Each row is a point on a tangle of strands that fork and nearly touch. The rows are in no order.
Two points are linked if the straight distance between their rows is under 54.1. Some points are linked to none.
noz: [-26  13  -1 -71 -17 -52  37 -11]
tel: [ 42   3 -65 -25  -2 -19  35 -51]
bot: [-18 -42   6 -52  59 -52  19  22]
Niz: [-18  13 -26  12  -9 -20   1  15]
bor: [ -6  45  54  20   7  21 -25  56]
Zakel: [-63  54  29  -3 -30 -28  -5  52]
bik: [-34 -50 -45 -12  11 -43   2  48]
puz: [ 61   0   8 -18  27  41  -2  43]
Namas: [ 64 -23 -28 -20  18   2  17  17]
vusig: [-17  71  75   3 -16  17  -2 -21]
Gifaz: [-58  35 -27  32 -26 -10 -14 -35]
Mele: [ -7  -2 -86  -6 -11 -25  10 -39]
zagot: [ 19 -57   2 -58  52 -32  20  32]
nesi: [ -9 -11  20 -11   8 -17  -6  83]
nize: [ 75  18  13 -73  13  29  32  -9]
muze: [ 25   1  32  35  26  48 -29  35]
logav: [ 21 -40 -36  -6  16 -22   9  53]
Tave: [-6 67 74  3 -8 26 -9  5]
Lor: [ 46 -48  -6 -56  35 -19  27  37]
fep: [-36 -26  20 -51  50 -54  19  26]
Temib: [-68  15 -55  20 -24 -27 -31  17]
deduv: [-45 -17 -81 -12 -22 -42 -14   1]
bugo: [ 67  25   1 -41  12  23  26 -28]
safot: [ 17  -7 -78  -6  -7 -17  21 -43]
Zivu: [ 37   1  25  27  35  46 -33  64]
Puni: [ 21   5  28  13  22  27 -22  87]
somoz: [-39 -13   5   0  -2 -33  -6  73]
memed: [-43  44  38  21 -29   8  -2 -65]
biko: [ 47 -47  -1  38  20  41 -10 -29]
Nodi: [ 60 -36 -11 -43  23  -3  19  46]
num: [-38  40  47 -24 -20 -33   5  54]
Dup: [-46 -44 -64 -27  -2 -49  -6  17]
zabo: [ 18   2  16  11 -13  19  14 -81]
nefav: [ 16 -32 -81  36  16  -3   3 -13]
mivo: [ -5  58  66   0   0  28 -18  33]
metuv: [ 65   3 -50 -30   4  -5  37 -57]
botul: [-19 -39  24  68 -27  26 -24 -20]
bil: [-76  60 -11   7 -40 -34  -9  -2]
tob: [ -7  38 -33 -43 -32 -32  36 -50]
muvu: [-30  -8  70  60 -21  36 -33   6]
lifuf: [ 17   3  53  31  12  50 -21  11]
sor: [-24  32  42  47   4  18 -31  43]
gatib: [-72 -13 -19  -3 -14 -47 -16  61]
ged: [ 44   3  14  -4  -2  34  14 -83]
Guda: [ 13 -52 -74   5  12 -23   5  33]
manep: [ 46 -63  16  40  -8  51 -10 -37]
Mezur: [ 68  18   3 -24  12  34  22 -63]
veka: [-66  67  38  34 -24  -5 -22  14]
takod: [-76  70  20  11 -34 -26  -9  22]
Korak: [ 35   4  30 -82   6 -12  30  13]
sudi: [ 24 -25  55  33   0  61 -26  -6]
vun: [-20   2  46 -86  39 -53  34   1]
Nedu: [-68  53 -38   7 -36 -23 -13 -32]
Seli: [ 29 -40 -63  49  17  13  -1 -44]
vapib: [ 34 -34  61  16 -16  68 -18 -28]
tis: [-30   4 -82   6 -21 -22  -8 -29]
Teda: [-40  -2  42 -70  27 -52  23  19]
lom: [-29  21  22  27 -23  11  -3 -59]
Kone: [ 37 -48 -18  29  -9  25   8 -87]
semiz: [-20 -23  48  54 -32  32 -21 -23]
niful: [ 82   6 -30 -50  13   5  36 -36]
Lirep: [-66   5 -42  14 -22 -32 -26  40]
sune: [ 48 -50  37  18 -32  60  -8 -42]
tesi: [-49  45  56  44 -19  11 -21  -3]
Kevi: [ -6 -44 -26 -17  12 -36  11  53]
lifi: [  7  10  25   1  11   3 -13  89]
Pekor: [ 37 -38 -46  33  15  18   7 -69]
sut: [ 60 -28 -16  22  28  39  -3 -30]
Sir: [-30  70  48   3 -19   6   2 -41]
Bom: [  5 -40 -89   9   1 -25   1  11]
Kagek: [-35  25  53  57  -7  18 -27  13]
Gevek: [ -4  11   3  20  -9  11   7 -72]
Pobal: [ 65 -18 -35   9  23  20   9  -9]

A fork is a point with three links. Follow the links from the first point to the second and name the forks in between, in order.
Nedu, sor -> takod, Kagek
num, Kagek -> takod
sor, Zakel -> Kagek, takod
veka, vusig -> Kagek
safot, ged -> bugo

Name the points in between on the shortest way along the links from the first point to the second, in order.
Seli, Guda -> nefav, Bom
somoz, Temib -> gatib, Lirep
Puni, sudi -> Zivu, muze, lifuf
Mele, metuv -> safot, tel
bil, num -> takod, Zakel
bik, safot -> Dup, deduv, tis, Mele
